Points on a hilly landscape, in no order, each with its height.
From any point a ball rolls to the lowest of the 4 points nearest to it. It stops when none of these is lower. Distance is the straight distance between rows; heights are no part of it.
Q555 h=3.60: [150 112 131 139 94 100 119 163 115 81 114]
Q255 h=0.69: [129 134 151 129 131 108 121 123 141 132 97]
Q468 h=4.87: [106 164 110 135 137 158 117 119 142 167 157]
Q893 h=4.29: [151 101 147 149 113 108 119 128 118 104 80]
Q756 h=3.17: [135 122 132 133 100 109 124 167 114 82 129]
Q575 h=4.86: [126 126 141 137 107 110 121 161 134 91 120]
Q168 h=3.69: [119 146 141 128 122 110 116 146 151 107 117]
Q855 h=3.36: [106 159 109 135 131 162 124 127 143 146 158]
Q692 h=0.84: [117 114 113 123 141 159 136 114 116 130 150]
Q741 h=1.59: [145 104 103 134 103 88 134 163 89 85 120]
Q902 h=1.84: [115 129 109 126 134 165 136 132 122 123 161]
Q59 h=7.21: [110 148 118 131 144 153 126 92 137 179 140]
Q45 h=1.86: [131 95 117 122 122 108 137 145 101 97 137]
Q313 h=7.79: [106 141 99 134 131 182 122 136 123 146 178]
Q349 h=5.05: [149 134 153 128 121 90 120 131 146 141 84]
Q466 h=5.38: [124 112 135 125 140 146 136 105 118 127 128]
Q789 h=5.99: [142 117 145 140 117 112 119 146 130 100 103]
Q925 h=5.43: [162 104 150 154 116 101 120 116 122 117 57]
Q379 h=5.21: [135 153 143 114 135 109 130 114 153 165 123]
Q323 h=4.89: [111 127 115 130 142 169 134 104 127 142 147]
Q368 h=5.39: [143 121 150 142 123 95 116 123 142 128 77]
Q793 h=7.23: [127 142 136 122 146 127 133 99 142 175 122]
Q127 h=2.49: [112 151 111 133 126 160 126 145 144 115 161]
Q315 h=6.19: [137 117 150 135 137 108 127 103 131 150 84]
Q209 h=6.20: [107 141 109 132 142 178 126 113 127 155 157]
Q600 h=3.07: [125 163 127 118 131 116 118 130 153 146 124]
Q526 h=1.27: [145 89 136 133 126 115 130 130 100 104 108]
Q996 h=3.96: [137 173 132 107 127 118 126 127 156 168 142]
Q599 h=3.31: [131 116 116 120 117 117 134 162 109 91 148]
Q322 h=5.87: [149 155 149 110 117 90 120 141 160 149 110]
Q922 h=4.24: [122 118 132 124 136 141 131 123 123 118 129]
Q50 h=0.75: [136 122 118 130 96 98 126 176 107 80 136]
Q860 h=5.04: [134 173 128 116 126 133 129 116 154 189 151]
Q603 h=1.19: [149 101 130 130 112 108 128 149 107 93 116]
Q375 h=4.03: [129 97 100 115 147 144 149 118 101 126 154]
Q973 h=8.28: [132 141 144 117 148 129 141 73 135 197 130]
Q784 h=2.05: [112 161 123 122 136 140 126 125 153 141 138]
Q762 h=2.88: [116 146 131 125 127 132 123 144 147 109 139]
Q776 h=3.63: [133 87 115 119 142 121 139 124 96 109 137]
Q982 h=7.07: [108 125 118 133 146 175 137 94 120 161 148]
Q587 h=2.83: [116 137 111 126 117 140 136 152 125 95 165]
Q948 h=3.51: [117 142 133 126 137 132 127 120 141 127 126]
Q266 h=3.00: [113 128 122 125 139 155 129 115 125 128 146]
Q190 h=8.27: [114 130 134 128 153 141 134 76 131 184 123]
Q729 h=3.21: [130 104 125 119 131 133 139 130 110 106 141]
Q52 h=5.97: [154 142 146 137 103 83 116 156 160 122 78]
Q612 h=3.86: [122 126 139 132 124 130 123 138 132 108 123]
Q758 h=3.58: [128 128 122 119 112 126 132 164 120 87 153]
Q172 h=6.12: [112 116 102 134 141 180 135 111 114 148 163]
Q583 h=6.21: [123 140 145 121 141 118 130 108 145 151 112]
Q663 h=2.99: [149 76 112 131 128 97 132 135 80 105 112]
Q867 h=7.22: [127 109 147 129 144 129 129 103 124 131 103]

For each start below, name the point where the ball stops.
Q982 -> Q692
Q379 -> Q784
Q52 -> Q255
Q575 -> Q50
Q127 -> Q692
Q313 -> Q692
